Points, in no order, along strands that fork and pass close to each other.
(in the rows, 128 means zero)
Two points are linked if the straight distance between their rows is under 91.7. Some points are linked to none.
(842): [132, 112, 112, 108, 89, 158, 120, 135, 148, 130, 140, 99, 74, 109, 134, 93, 138, 152, 132, 146, 94, 111, 149, 75, 117, 117, 124]
(62): [124, 116, 112, 93, 98, 142, 110, 115, 133, 150, 146, 90, 76, 109, 143, 101, 147, 141, 121, 132, 93, 113, 154, 78, 136, 103, 87]
(1395): [123, 148, 97, 140, 116, 154, 116, 138, 151, 152, 149, 118, 153, 94, 140, 169, 144, 102, 164, 143, 130, 111, 98, 115, 140, 119, 111]
(1034): [146, 142, 131, 63, 138, 90, 120, 95, 84, 149, 123, 71, 112, 181, 123, 132, 141, 132, 104, 104, 164, 171, 102, 133, 141, 106, 97]
(813): [110, 160, 134, 158, 147, 115, 130, 102, 139, 133, 168, 175, 168, 112, 139, 147, 123, 133, 118, 166, 106, 129, 133, 171, 110, 109, 120]
(627): [145, 177, 109, 143, 123, 163, 145, 131, 144, 99, 96, 119, 97, 117, 178, 149, 125, 97, 161, 122, 120, 92, 102, 80, 139, 118, 184]
(690): [130, 185, 107, 142, 130, 135, 136, 116, 146, 136, 136, 110, 167, 109, 139, 161, 115, 117, 153, 157, 140, 104, 108, 128, 141, 96, 134]
(1712): [110, 61, 76, 114, 105, 140, 113, 160, 141, 144, 140, 147, 105, 118, 114, 140, 159, 77, 161, 132, 93, 119, 137, 79, 159, 135, 92]
(688): [159, 162, 159, 122, 148, 94, 158, 108, 83, 135, 102, 132, 152, 165, 91, 129, 92, 133, 124, 105, 128, 155, 100, 157, 142, 121, 121]
(1322): [118, 136, 158, 161, 162, 110, 151, 117, 119, 122, 112, 165, 171, 186, 110, 135, 96, 136, 135, 155, 125, 143, 119, 194, 118, 145, 165]
(1562): [124, 179, 132, 135, 121, 111, 141, 137, 152, 112, 121, 114, 150, 144, 111, 140, 92, 142, 126, 166, 148, 123, 123, 126, 114, 113, 182]
(118): [107, 81, 151, 148, 140, 145, 108, 91, 140, 149, 111, 152, 106, 109, 150, 128, 138, 109, 138, 115, 112, 117, 122, 146, 132, 143, 126]
(916): [129, 150, 99, 140, 92, 151, 166, 205, 115, 99, 160, 139, 150, 89, 109, 126, 146, 134, 148, 116, 111, 109, 127, 79, 144, 118, 107]
(194): [171, 143, 136, 137, 135, 157, 122, 108, 163, 128, 110, 100, 122, 145, 127, 139, 107, 114, 146, 140, 150, 107, 106, 130, 118, 147, 177]
(13): [165, 137, 161, 146, 150, 155, 133, 134, 170, 111, 161, 165, 137, 137, 110, 126, 112, 127, 115, 160, 124, 117, 150, 147, 82, 188, 182]
(589): [96, 102, 115, 115, 97, 132, 144, 157, 123, 70, 107, 143, 69, 134, 155, 119, 144, 116, 138, 122, 102, 126, 116, 55, 152, 85, 166]
(1623): [112, 164, 93, 135, 121, 141, 138, 142, 132, 118, 181, 175, 162, 105, 134, 160, 145, 114, 147, 160, 87, 125, 107, 111, 136, 92, 104]
(1698): [193, 112, 156, 136, 154, 119, 128, 121, 156, 138, 124, 128, 144, 178, 99, 122, 105, 116, 146, 158, 139, 145, 97, 166, 112, 173, 165]
(356): [199, 172, 157, 109, 149, 77, 145, 115, 120, 149, 135, 124, 138, 179, 83, 117, 97, 120, 130, 158, 108, 164, 101, 153, 122, 136, 138]
(1583): [93, 147, 142, 128, 138, 102, 130, 69, 99, 136, 114, 135, 137, 124, 149, 141, 129, 142, 106, 120, 123, 140, 123, 152, 141, 81, 95]
(1464): [142, 146, 113, 136, 125, 138, 111, 105, 165, 152, 181, 118, 127, 110, 127, 124, 140, 151, 124, 178, 114, 144, 146, 133, 102, 127, 106]
(1497): [125, 197, 109, 116, 113, 137, 139, 93, 115, 144, 146, 103, 126, 104, 138, 126, 136, 158, 120, 145, 104, 132, 131, 89, 130, 87, 91]
(1144): [103, 74, 135, 143, 136, 148, 107, 140, 153, 133, 160, 194, 135, 108, 153, 139, 159, 100, 139, 136, 106, 114, 118, 160, 119, 167, 114]
(380): [165, 121, 142, 86, 122, 105, 136, 123, 89, 129, 111, 87, 115, 159, 97, 97, 109, 153, 98, 96, 144, 153, 140, 133, 130, 119, 109]
(477): [95, 81, 148, 139, 128, 115, 129, 140, 111, 120, 82, 126, 137, 141, 129, 118, 115, 149, 135, 113, 155, 134, 127, 164, 134, 135, 130]
(1438): [108, 128, 127, 80, 104, 121, 110, 94, 116, 138, 134, 76, 87, 126, 144, 121, 148, 137, 105, 115, 125, 124, 145, 102, 129, 84, 92]
(1040): [142, 207, 126, 136, 145, 107, 157, 112, 95, 126, 136, 130, 175, 124, 90, 146, 96, 147, 104, 124, 137, 147, 136, 137, 127, 107, 118]
(1652): [126, 84, 128, 135, 133, 171, 114, 154, 156, 114, 170, 205, 121, 110, 156, 140, 158, 89, 140, 132, 94, 110, 111, 128, 117, 166, 135]
(197): [166, 156, 187, 120, 151, 109, 158, 83, 106, 122, 98, 138, 116, 194, 110, 128, 87, 110, 121, 119, 98, 126, 99, 153, 126, 120, 171]
(1283): [101, 76, 92, 107, 93, 143, 133, 148, 128, 97, 115, 136, 74, 138, 136, 120, 154, 99, 149, 127, 96, 124, 120, 48, 166, 89, 141]
(300): [115, 120, 84, 132, 119, 160, 136, 139, 137, 117, 165, 191, 135, 129, 134, 169, 154, 85, 154, 158, 81, 125, 96, 101, 143, 96, 122]
(100): [81, 111, 113, 153, 128, 127, 126, 143, 118, 133, 116, 168, 150, 97, 153, 166, 147, 89, 160, 111, 120, 120, 85, 134, 153, 104, 110]
(1350): [139, 148, 144, 145, 164, 104, 143, 122, 112, 143, 137, 152, 191, 168, 106, 146, 110, 132, 129, 142, 134, 158, 113, 199, 121, 154, 125]
(1057): [160, 96, 148, 128, 126, 135, 131, 142, 135, 117, 128, 135, 122, 129, 88, 92, 104, 157, 106, 122, 131, 126, 161, 140, 96, 162, 143]
(488): [152, 132, 114, 103, 124, 92, 115, 127, 126, 146, 121, 73, 141, 167, 105, 130, 121, 147, 126, 142, 176, 179, 111, 145, 127, 127, 117]
(336): [153, 138, 131, 142, 104, 182, 147, 132, 132, 107, 111, 114, 81, 96, 131, 113, 135, 126, 140, 94, 109, 88, 130, 77, 126, 130, 147]
(132): [134, 147, 146, 158, 163, 115, 132, 87, 132, 150, 156, 161, 178, 141, 128, 146, 123, 135, 117, 157, 122, 144, 132, 193, 111, 133, 116]
(1105): [97, 82, 104, 97, 104, 103, 111, 158, 106, 133, 110, 92, 101, 113, 139, 102, 153, 81, 136, 90, 110, 107, 164, 63, 188, 104, 77]
(883): [142, 113, 156, 147, 132, 146, 133, 136, 138, 95, 108, 161, 101, 125, 116, 106, 106, 145, 109, 121, 124, 120, 150, 122, 94, 164, 185]
(483): [127, 87, 146, 125, 128, 137, 105, 78, 133, 156, 118, 116, 91, 116, 137, 120, 140, 121, 118, 112, 119, 120, 136, 138, 127, 136, 107]
(254): [110, 81, 117, 138, 107, 136, 126, 169, 128, 107, 95, 118, 116, 92, 134, 125, 136, 113, 156, 94, 144, 105, 120, 99, 150, 132, 127]
(1134): [140, 185, 122, 149, 135, 161, 145, 140, 158, 110, 142, 158, 126, 119, 143, 138, 111, 119, 135, 160, 103, 95, 142, 105, 106, 143, 189]
(502): [115, 98, 131, 157, 129, 122, 108, 133, 175, 112, 146, 157, 126, 130, 137, 117, 130, 149, 120, 181, 126, 139, 140, 152, 85, 138, 158]
(348): [94, 113, 129, 114, 138, 77, 122, 123, 83, 130, 109, 123, 144, 154, 131, 99, 123, 172, 95, 123, 153, 170, 158, 159, 138, 106, 98]
(185): [132, 99, 120, 135, 119, 155, 105, 156, 174, 116, 168, 157, 118, 107, 134, 117, 146, 136, 132, 166, 117, 118, 137, 127, 91, 156, 146]
(376): [93, 99, 100, 86, 129, 81, 81, 117, 122, 162, 119, 74, 99, 135, 150, 98, 156, 122, 97, 115, 153, 140, 174, 116, 150, 121, 72]
(1216): [119, 79, 141, 143, 163, 124, 109, 118, 128, 158, 156, 155, 156, 147, 129, 120, 146, 138, 120, 133, 134, 152, 143, 196, 114, 176, 89]
(1201): [104, 93, 112, 101, 108, 116, 100, 133, 124, 161, 101, 83, 92, 99, 132, 117, 153, 91, 133, 89, 131, 106, 155, 91, 164, 141, 77]
(1007): [143, 106, 130, 141, 116, 148, 129, 144, 122, 128, 101, 106, 126, 95, 115, 129, 121, 125, 140, 87, 158, 111, 122, 121, 136, 144, 125]
(186): [87, 119, 119, 154, 117, 121, 152, 157, 111, 91, 101, 169, 136, 106, 150, 153, 141, 100, 160, 109, 123, 117, 91, 109, 167, 86, 142]
(1493): [155, 127, 143, 83, 145, 94, 128, 98, 75, 153, 96, 90, 124, 177, 118, 129, 130, 115, 119, 78, 150, 164, 93, 147, 151, 123, 94]
(1073): [157, 174, 116, 139, 150, 136, 133, 98, 156, 157, 144, 110, 171, 137, 128, 159, 110, 109, 145, 162, 150, 108, 114, 157, 131, 125, 138]
(193): [116, 94, 119, 130, 135, 118, 105, 136, 130, 140, 187, 175, 138, 100, 142, 110, 150, 140, 102, 145, 104, 134, 169, 152, 113, 141, 76]
(1353): [107, 142, 89, 125, 126, 116, 106, 112, 130, 157, 157, 126, 127, 93, 142, 143, 151, 126, 131, 142, 117, 142, 131, 109, 144, 107, 74]
(1585): [147, 127, 132, 125, 127, 166, 105, 97, 178, 123, 101, 93, 90, 141, 162, 140, 127, 108, 144, 144, 143, 106, 101, 110, 111, 147, 184]
(1499): [110, 118, 119, 144, 124, 145, 119, 128, 144, 110, 122, 169, 101, 111, 164, 140, 140, 111, 143, 148, 105, 117, 112, 110, 128, 113, 161]
(257): [142, 150, 101, 115, 174, 121, 120, 114, 70, 158, 153, 149, 158, 124, 111, 115, 141, 140, 93, 84, 169, 162, 143, 150, 141, 156, 80]
(73): [171, 170, 126, 125, 131, 122, 124, 89, 143, 154, 164, 105, 136, 146, 105, 128, 115, 154, 107, 167, 128, 150, 140, 141, 107, 121, 123]
(1240): [171, 170, 119, 120, 161, 93, 121, 82, 114, 156, 162, 122, 144, 156, 103, 122, 124, 153, 96, 150, 138, 187, 133, 149, 118, 124, 101]
(92): [113, 138, 148, 172, 158, 149, 144, 124, 125, 117, 113, 186, 157, 119, 155, 151, 120, 106, 140, 115, 125, 99, 110, 165, 123, 142, 162]
(303): [127, 167, 107, 127, 102, 156, 149, 145, 130, 124, 164, 142, 114, 104, 121, 108, 133, 155, 135, 163, 74, 124, 140, 77, 119, 97, 127]
(1259): [141, 115, 150, 159, 166, 126, 118, 90, 176, 121, 119, 146, 122, 176, 152, 127, 118, 124, 127, 179, 134, 137, 126, 163, 99, 154, 190]
(281): [131, 144, 120, 113, 109, 173, 118, 113, 172, 122, 111, 84, 76, 127, 165, 130, 140, 120, 151, 150, 123, 104, 105, 81, 113, 126, 170]
(610): [107, 142, 133, 159, 152, 131, 136, 148, 133, 78, 77, 169, 119, 134, 181, 145, 115, 116, 137, 127, 135, 123, 125, 125, 116, 153, 200]
(938): [157, 171, 163, 147, 144, 116, 161, 131, 113, 118, 116, 141, 144, 154, 77, 136, 74, 126, 117, 118, 116, 122, 132, 137, 118, 144, 180]
(989): [126, 78, 150, 113, 156, 94, 111, 82, 112, 161, 103, 103, 107, 199, 126, 117, 138, 139, 128, 121, 129, 166, 108, 182, 134, 141, 99]
(469): [103, 154, 151, 149, 137, 113, 135, 82, 122, 126, 108, 145, 144, 139, 144, 144, 110, 130, 123, 141, 123, 126, 117, 161, 128, 88, 149]
(856): [118, 146, 150, 157, 151, 146, 140, 155, 136, 114, 139, 176, 187, 121, 142, 161, 124, 109, 134, 116, 135, 96, 106, 182, 121, 153, 144]
(440): [162, 201, 153, 125, 113, 134, 172, 122, 113, 111, 117, 86, 128, 137, 84, 131, 91, 143, 119, 105, 127, 115, 128, 101, 128, 108, 150]
(1584): [143, 109, 104, 130, 99, 177, 132, 147, 134, 132, 130, 116, 81, 90, 125, 111, 145, 121, 150, 113, 87, 95, 133, 64, 137, 129, 117]
(701): [138, 201, 101, 155, 128, 166, 168, 148, 142, 98, 123, 146, 121, 116, 163, 141, 119, 104, 160, 143, 97, 86, 120, 75, 135, 116, 186]
(1369): [96, 106, 118, 105, 100, 147, 105, 120, 165, 123, 102, 89, 72, 123, 159, 143, 151, 104, 153, 138, 128, 105, 97, 86, 133, 112, 147]
(908): [131, 113, 154, 121, 123, 109, 124, 120, 155, 103, 107, 115, 100, 177, 115, 107, 110, 159, 106, 162, 137, 148, 125, 138, 88, 133, 179]
(1544): [154, 210, 128, 132, 122, 131, 161, 115, 115, 127, 129, 101, 158, 121, 95, 145, 93, 144, 120, 126, 133, 122, 132, 111, 129, 103, 130]
(776): [105, 135, 152, 101, 112, 116, 131, 85, 99, 122, 119, 110, 108, 129, 143, 129, 131, 141, 104, 104, 120, 123, 129, 131, 134, 74, 110]
(569): [174, 144, 121, 138, 155, 138, 120, 108, 155, 164, 156, 112, 176, 137, 119, 160, 125, 108, 140, 151, 155, 131, 109, 173, 120, 152, 121]
(1547): [170, 151, 107, 115, 163, 109, 119, 99, 100, 162, 154, 124, 145, 143, 108, 123, 135, 138, 102, 121, 159, 177, 127, 153, 128, 146, 89]
(932): [138, 115, 117, 134, 125, 150, 107, 139, 167, 143, 196, 152, 133, 101, 129, 125, 147, 139, 122, 163, 105, 128, 149, 138, 101, 144, 101]
(1386): [101, 129, 100, 110, 89, 137, 134, 139, 128, 141, 120, 81, 96, 100, 138, 137, 154, 111, 156, 119, 121, 119, 111, 68, 159, 96, 100]
(165): [164, 157, 148, 154, 146, 177, 132, 127, 166, 115, 164, 173, 129, 114, 137, 135, 120, 114, 125, 157, 112, 101, 149, 127, 96, 174, 179]
(276): [87, 82, 122, 147, 123, 113, 149, 189, 92, 93, 118, 171, 145, 101, 135, 105, 132, 124, 135, 87, 117, 109, 145, 119, 160, 112, 113]
(47): [115, 128, 157, 163, 161, 126, 144, 138, 132, 103, 96, 167, 153, 176, 126, 137, 97, 133, 135, 140, 135, 132, 119, 173, 105, 175, 191]
(548): [96, 127, 147, 121, 96, 121, 146, 144, 121, 73, 112, 144, 79, 121, 143, 104, 126, 147, 112, 127, 105, 118, 143, 82, 130, 88, 167]
(90): [103, 129, 143, 131, 145, 98, 132, 93, 86, 139, 113, 145, 140, 148, 129, 119, 120, 162, 103, 115, 131, 157, 137, 170, 135, 108, 97]
(1370): [142, 120, 149, 135, 146, 127, 118, 105, 166, 102, 111, 139, 100, 175, 139, 117, 106, 139, 111, 167, 131, 141, 133, 141, 90, 155, 204]
(677): [100, 119, 107, 126, 107, 110, 139, 151, 99, 104, 140, 162, 128, 101, 128, 118, 140, 135, 128, 132, 93, 129, 140, 95, 154, 73, 104]
(464): [130, 160, 176, 129, 137, 117, 145, 73, 116, 119, 110, 142, 120, 162, 121, 135, 99, 135, 102, 128, 106, 125, 126, 151, 113, 95, 156]
(108): [140, 102, 118, 123, 123, 142, 95, 116, 155, 174, 125, 86, 124, 102, 119, 146, 141, 103, 147, 126, 152, 129, 126, 130, 128, 172, 101]
(331): [184, 140, 127, 123, 140, 127, 147, 153, 89, 135, 129, 120, 159, 127, 83, 123, 113, 139, 116, 87, 158, 146, 133, 147, 133, 156, 108]
(1590): [152, 128, 123, 145, 134, 167, 119, 140, 165, 119, 118, 118, 148, 114, 135, 149, 121, 103, 161, 129, 157, 103, 104, 135, 114, 162, 167]
(156): [88, 108, 95, 95, 134, 88, 81, 128, 111, 173, 102, 92, 109, 118, 142, 105, 160, 90, 107, 98, 156, 129, 180, 108, 171, 150, 68]
(1013): [132, 162, 101, 130, 110, 171, 131, 126, 177, 132, 129, 98, 105, 131, 162, 129, 138, 125, 167, 186, 112, 109, 108, 82, 117, 118, 168]
(430): [118, 109, 94, 115, 112, 114, 100, 167, 136, 146, 146, 104, 145, 103, 128, 126, 146, 142, 128, 136, 169, 141, 143, 129, 129, 143, 97]
(1266): [147, 135, 137, 149, 137, 180, 126, 144, 153, 106, 167, 198, 127, 101, 156, 147, 140, 97, 138, 136, 98, 97, 123, 125, 109, 165, 158]
(729): [133, 165, 107, 128, 116, 132, 142, 151, 94, 126, 141, 114, 148, 84, 116, 128, 132, 148, 123, 96, 148, 126, 148, 106, 144, 114, 92]
(891): [87, 118, 115, 107, 127, 82, 118, 152, 87, 125, 118, 107, 146, 121, 141, 103, 132, 153, 107, 106, 168, 157, 155, 126, 163, 99, 95]
(1064): [110, 161, 141, 147, 110, 125, 163, 131, 109, 93, 92, 111, 136, 110, 128, 144, 117, 126, 133, 93, 147, 109, 108, 116, 148, 88, 149]
(176): [99, 96, 122, 136, 130, 129, 120, 155, 124, 125, 167, 193, 151, 99, 144, 139, 145, 122, 126, 127, 100, 120, 128, 150, 127, 130, 95]
(1453): [90, 119, 123, 102, 100, 93, 139, 163, 93, 101, 118, 89, 132, 103, 136, 98, 136, 146, 120, 95, 152, 140, 154, 94, 175, 79, 105]
(781): [117, 131, 120, 130, 102, 111, 155, 177, 92, 97, 119, 99, 141, 88, 117, 110, 126, 146, 132, 89, 156, 121, 151, 97, 158, 101, 112]
(981): [92, 159, 109, 147, 107, 117, 151, 166, 128, 91, 132, 154, 154, 106, 137, 155, 135, 112, 160, 149, 121, 120, 97, 102, 153, 75, 151]
(419): [115, 173, 91, 111, 114, 139, 114, 90, 129, 168, 158, 88, 113, 104, 149, 133, 154, 136, 130, 154, 111, 141, 122, 90, 136, 98, 75]
(352): [176, 98, 161, 131, 148, 132, 137, 108, 103, 147, 97, 122, 132, 157, 103, 120, 109, 122, 139, 94, 134, 143, 105, 166, 139, 163, 118]
(772): [153, 85, 128, 119, 165, 119, 113, 122, 76, 159, 126, 130, 140, 149, 117, 87, 127, 141, 105, 84, 141, 149, 175, 160, 140, 173, 83]
(1706): [136, 76, 126, 130, 122, 151, 105, 161, 148, 140, 150, 139, 134, 90, 121, 123, 144, 116, 134, 108, 133, 105, 139, 133, 114, 177, 106]
(1633): [148, 94, 165, 142, 151, 134, 129, 131, 142, 134, 167, 166, 154, 146, 107, 119, 128, 146, 110, 137, 127, 137, 148, 188, 93, 184, 123]
(763): [119, 174, 139, 152, 127, 132, 156, 156, 119, 101, 141, 161, 166, 99, 106, 145, 105, 131, 117, 121, 118, 109, 137, 135, 116, 124, 146]
(506): [135, 161, 117, 143, 133, 146, 143, 147, 148, 79, 80, 137, 103, 121, 189, 149, 118, 102, 150, 122, 138, 109, 112, 90, 125, 143, 207]
(19): [94, 94, 137, 112, 123, 103, 94, 82, 158, 146, 116, 79, 101, 162, 146, 146, 145, 125, 119, 145, 145, 140, 108, 151, 114, 106, 120]
(1414): [162, 97, 143, 97, 118, 130, 124, 117, 102, 142, 104, 84, 105, 141, 110, 102, 119, 138, 109, 78, 145, 125, 143, 122, 134, 132, 107]
(965): [100, 61, 89, 106, 97, 128, 116, 161, 133, 125, 117, 118, 87, 122, 127, 113, 151, 88, 153, 119, 99, 111, 140, 55, 171, 109, 109]
(1542): [89, 93, 111, 130, 145, 108, 100, 139, 105, 157, 127, 142, 144, 104, 143, 124, 147, 119, 124, 98, 136, 137, 148, 148, 150, 141, 71]
(353): [96, 84, 128, 137, 123, 99, 98, 121, 155, 135, 138, 138, 118, 134, 141, 109, 136, 160, 113, 163, 132, 148, 143, 155, 108, 117, 118]
(1630): [145, 78, 131, 125, 118, 127, 109, 150, 145, 124, 151, 131, 127, 117, 109, 86, 123, 163, 108, 141, 129, 130, 175, 137, 101, 156, 121]
(1469): [157, 195, 157, 137, 126, 149, 161, 102, 131, 107, 110, 109, 110, 140, 113, 133, 99, 128, 118, 121, 116, 98, 129, 104, 117, 109, 185]
(495): [116, 73, 148, 115, 139, 107, 101, 73, 145, 157, 105, 87, 102, 178, 137, 130, 140, 121, 122, 127, 139, 145, 105, 169, 117, 137, 111]
(889): [109, 84, 80, 125, 114, 158, 131, 157, 134, 126, 157, 184, 127, 124, 120, 166, 161, 78, 158, 125, 90, 120, 104, 94, 156, 119, 108]
(819): [104, 198, 113, 142, 114, 115, 150, 134, 129, 108, 132, 123, 166, 107, 131, 154, 119, 131, 145, 148, 123, 117, 113, 107, 144, 75, 141]
(454): [106, 94, 160, 116, 132, 97, 142, 126, 96, 114, 79, 114, 126, 188, 115, 107, 109, 162, 122, 112, 143, 151, 122, 170, 131, 124, 133]
(1422): [117, 169, 119, 150, 91, 131, 181, 188, 111, 84, 135, 126, 129, 92, 106, 118, 134, 143, 139, 119, 110, 109, 135, 74, 144, 103, 144]
(1701): [149, 154, 148, 136, 116, 162, 138, 98, 128, 119, 117, 123, 93, 108, 126, 122, 118, 133, 121, 105, 103, 95, 133, 107, 122, 106, 146]
(231): [165, 127, 130, 138, 127, 142, 144, 157, 106, 134, 110, 107, 155, 112, 92, 137, 116, 126, 138, 75, 168, 123, 117, 142, 135, 157, 121]
(318): [99, 93, 135, 99, 106, 122, 97, 102, 158, 136, 103, 77, 84, 138, 147, 138, 145, 121, 129, 131, 143, 118, 103, 122, 120, 114, 129]
(1221): [102, 82, 100, 109, 124, 88, 77, 118, 146, 169, 131, 84, 103, 132, 139, 107, 151, 132, 109, 139, 148, 147, 163, 132, 127, 134, 82]
(749): [145, 188, 109, 137, 112, 172, 146, 146, 150, 145, 180, 129, 142, 98, 121, 122, 137, 143, 142, 170, 89, 114, 135, 95, 106, 124, 120]
(127): [88, 124, 153, 171, 149, 140, 144, 133, 114, 99, 81, 191, 126, 130, 162, 137, 122, 125, 134, 112, 124, 115, 117, 153, 129, 136, 173]
(863): [147, 102, 112, 108, 117, 111, 109, 147, 136, 147, 117, 76, 140, 138, 108, 123, 124, 142, 131, 128, 180, 156, 121, 142, 124, 148, 110]
(758): [121, 87, 125, 143, 137, 157, 106, 149, 158, 114, 105, 142, 127, 105, 148, 144, 142, 101, 158, 120, 146, 107, 100, 129, 119, 176, 158]
(1541): [109, 129, 113, 136, 141, 101, 104, 102, 152, 162, 132, 108, 157, 138, 142, 157, 140, 131, 127, 154, 161, 158, 111, 166, 124, 121, 109]
(1447): [134, 95, 161, 83, 130, 82, 140, 131, 79, 124, 98, 99, 117, 194, 109, 93, 116, 161, 109, 108, 135, 162, 131, 157, 134, 120, 116]
(811): [172, 122, 139, 127, 136, 136, 134, 145, 121, 137, 152, 140, 158, 130, 86, 120, 115, 145, 112, 120, 142, 148, 143, 162, 102, 172, 118]
(1087): [188, 157, 181, 99, 147, 79, 149, 107, 116, 136, 114, 122, 117, 198, 102, 113, 96, 114, 138, 143, 93, 150, 84, 155, 127, 126, 153]
(246): [118, 78, 142, 135, 119, 132, 128, 161, 126, 79, 96, 150, 102, 119, 134, 81, 117, 152, 114, 109, 125, 107, 155, 106, 116, 147, 167]
(8): [114, 120, 85, 115, 100, 135, 113, 190, 142, 138, 164, 111, 142, 92, 123, 136, 154, 128, 152, 137, 140, 133, 126, 103, 131, 138, 91]
(1593): [115, 103, 92, 119, 100, 135, 131, 209, 127, 107, 167, 148, 151, 97, 121, 134, 149, 120, 142, 117, 126, 116, 129, 112, 140, 130, 96]
(1267): [123, 135, 120, 58, 121, 99, 111, 98, 105, 147, 136, 51, 98, 160, 130, 128, 147, 143, 95, 117, 153, 153, 133, 120, 125, 96, 92]
(559): [97, 180, 141, 109, 103, 124, 139, 108, 148, 97, 125, 110, 97, 145, 146, 131, 123, 149, 114, 165, 115, 118, 124, 103, 113, 75, 175]
(1345): [98, 80, 131, 136, 135, 121, 117, 161, 110, 136, 115, 136, 161, 120, 128, 124, 132, 141, 135, 105, 154, 130, 136, 169, 128, 157, 103]
(109): [179, 92, 153, 130, 149, 131, 112, 83, 137, 175, 123, 110, 131, 153, 111, 135, 124, 102, 142, 119, 139, 149, 101, 167, 132, 168, 112]
(21): [132, 87, 166, 158, 153, 156, 123, 98, 123, 133, 107, 160, 123, 133, 131, 119, 124, 129, 125, 110, 117, 124, 130, 163, 118, 159, 143]
(936): [140, 191, 143, 145, 136, 131, 157, 155, 124, 118, 170, 152, 189, 117, 91, 155, 102, 131, 108, 120, 131, 117, 137, 156, 108, 150, 134]
(1586): [155, 120, 133, 147, 149, 145, 107, 99, 147, 176, 143, 117, 153, 114, 121, 161, 138, 99, 144, 121, 148, 132, 117, 160, 126, 164, 101]
(900): [119, 107, 110, 119, 158, 109, 102, 116, 90, 168, 130, 128, 140, 124, 130, 110, 141, 135, 100, 95, 161, 150, 162, 151, 145, 156, 71]
(155): [140, 188, 105, 136, 119, 167, 138, 109, 165, 148, 150, 108, 126, 121, 148, 127, 129, 138, 150, 185, 99, 105, 122, 100, 114, 108, 147]
(500): [82, 114, 89, 117, 138, 88, 102, 131, 103, 156, 150, 153, 140, 101, 151, 129, 159, 121, 115, 129, 131, 147, 146, 126, 156, 112, 60]
(1230): [140, 174, 90, 119, 148, 133, 124, 132, 84, 147, 166, 135, 157, 92, 117, 125, 146, 141, 100, 94, 167, 144, 147, 119, 139, 139, 75]
(1161): [104, 83, 151, 108, 107, 119, 126, 144, 123, 84, 95, 126, 85, 131, 143, 84, 120, 151, 106, 111, 123, 106, 158, 103, 126, 110, 157]
(1037): [97, 69, 121, 143, 121, 144, 111, 150, 142, 116, 88, 144, 106, 100, 150, 142, 148, 89, 163, 104, 131, 109, 102, 111, 139, 153, 142]
(586): [132, 87, 136, 100, 119, 129, 103, 102, 121, 155, 102, 82, 94, 121, 130, 116, 130, 116, 114, 83, 137, 113, 149, 120, 141, 139, 94]
(725): [192, 140, 152, 136, 147, 133, 137, 123, 162, 130, 150, 131, 135, 164, 83, 114, 95, 129, 125, 169, 124, 140, 133, 143, 93, 170, 178]
(1136): [149, 96, 170, 146, 146, 146, 144, 111, 105, 115, 80, 146, 117, 151, 111, 110, 106, 134, 130, 87, 128, 124, 124, 157, 124, 159, 154]
(326): [152, 121, 149, 112, 123, 86, 125, 124, 138, 127, 114, 100, 128, 183, 96, 121, 103, 148, 119, 155, 146, 163, 109, 155, 112, 117, 149]
(724): [90, 98, 86, 113, 118, 100, 121, 151, 91, 127, 146, 156, 131, 105, 136, 119, 147, 116, 126, 122, 102, 136, 151, 94, 172, 82, 68]
(361): [126, 133, 124, 110, 92, 143, 123, 140, 156, 121, 133, 85, 100, 125, 119, 106, 127, 167, 124, 158, 131, 127, 138, 95, 106, 114, 141]
(1323): [112, 110, 162, 115, 117, 144, 134, 105, 121, 101, 79, 105, 88, 140, 150, 133, 128, 117, 124, 89, 137, 106, 102, 122, 127, 109, 159]
(1294): [102, 156, 127, 140, 104, 115, 159, 162, 108, 93, 135, 155, 139, 89, 113, 123, 120, 149, 115, 126, 110, 127, 145, 104, 132, 92, 136]
(761): [98, 171, 140, 157, 135, 112, 149, 160, 134, 79, 95, 158, 126, 137, 150, 140, 98, 124, 124, 143, 136, 125, 135, 111, 115, 132, 213]
(1574): [112, 164, 115, 145, 130, 130, 133, 121, 145, 122, 171, 185, 141, 108, 136, 142, 130, 129, 131, 182, 80, 119, 130, 123, 120, 94, 134]
(1343): [135, 147, 111, 107, 91, 128, 129, 151, 134, 126, 135, 70, 125, 118, 112, 115, 127, 171, 124, 146, 158, 143, 142, 101, 127, 113, 120]
(1163): [164, 136, 135, 102, 125, 134, 111, 77, 141, 161, 131, 65, 109, 151, 118, 136, 130, 124, 123, 124, 140, 141, 114, 130, 124, 121, 109]
(373): [117, 146, 129, 139, 156, 114, 135, 138, 95, 141, 143, 158, 193, 130, 124, 150, 129, 139, 117, 107, 153, 150, 125, 189, 126, 149, 93]
(1401): [170, 177, 162, 149, 157, 128, 164, 126, 106, 126, 139, 155, 182, 139, 84, 148, 87, 113, 118, 112, 121, 124, 127, 159, 119, 149, 149]

A fork is a point with three links, a tip a point with one. Leave the first point through the second and follow the links. Name the first fork or tip that comes.
(863); (430) | (1294)
(1422); (916) | (1259)
(811); (331) | (281)
(1345); (477) | (586)

Follow the links from the first point to the second, and from the first to the third. Name the last point that the two ways share.
(1497); (1057); (8) | (500)
(502); (589); (506) | (932)
(197); (586); (73) | (257)
(776); (1401); (477) | (1542)
(863); (1105); (419) | (500)
(13); (936); (502) | (932)
(1586); (813); (73) | (586)
(1422); (1221); (109) | (586)

A fork is a point with three links. Follow the links from the first point to the second and name the forks in between, in order.
(1283); (477) | (965) > (1201) > (586)
(1590); (1447) | (811) > (1057) > (965) > (1201) > (586)
(772); (356) | (900) > (257) > (1583)
(1034); (197) | (1438) > (1583)
(1087); (1544) | (1583) > (1438) > (842)
(1464); (118) | (257) > (900) > (1542) > (586)
(303); (194) | (281)
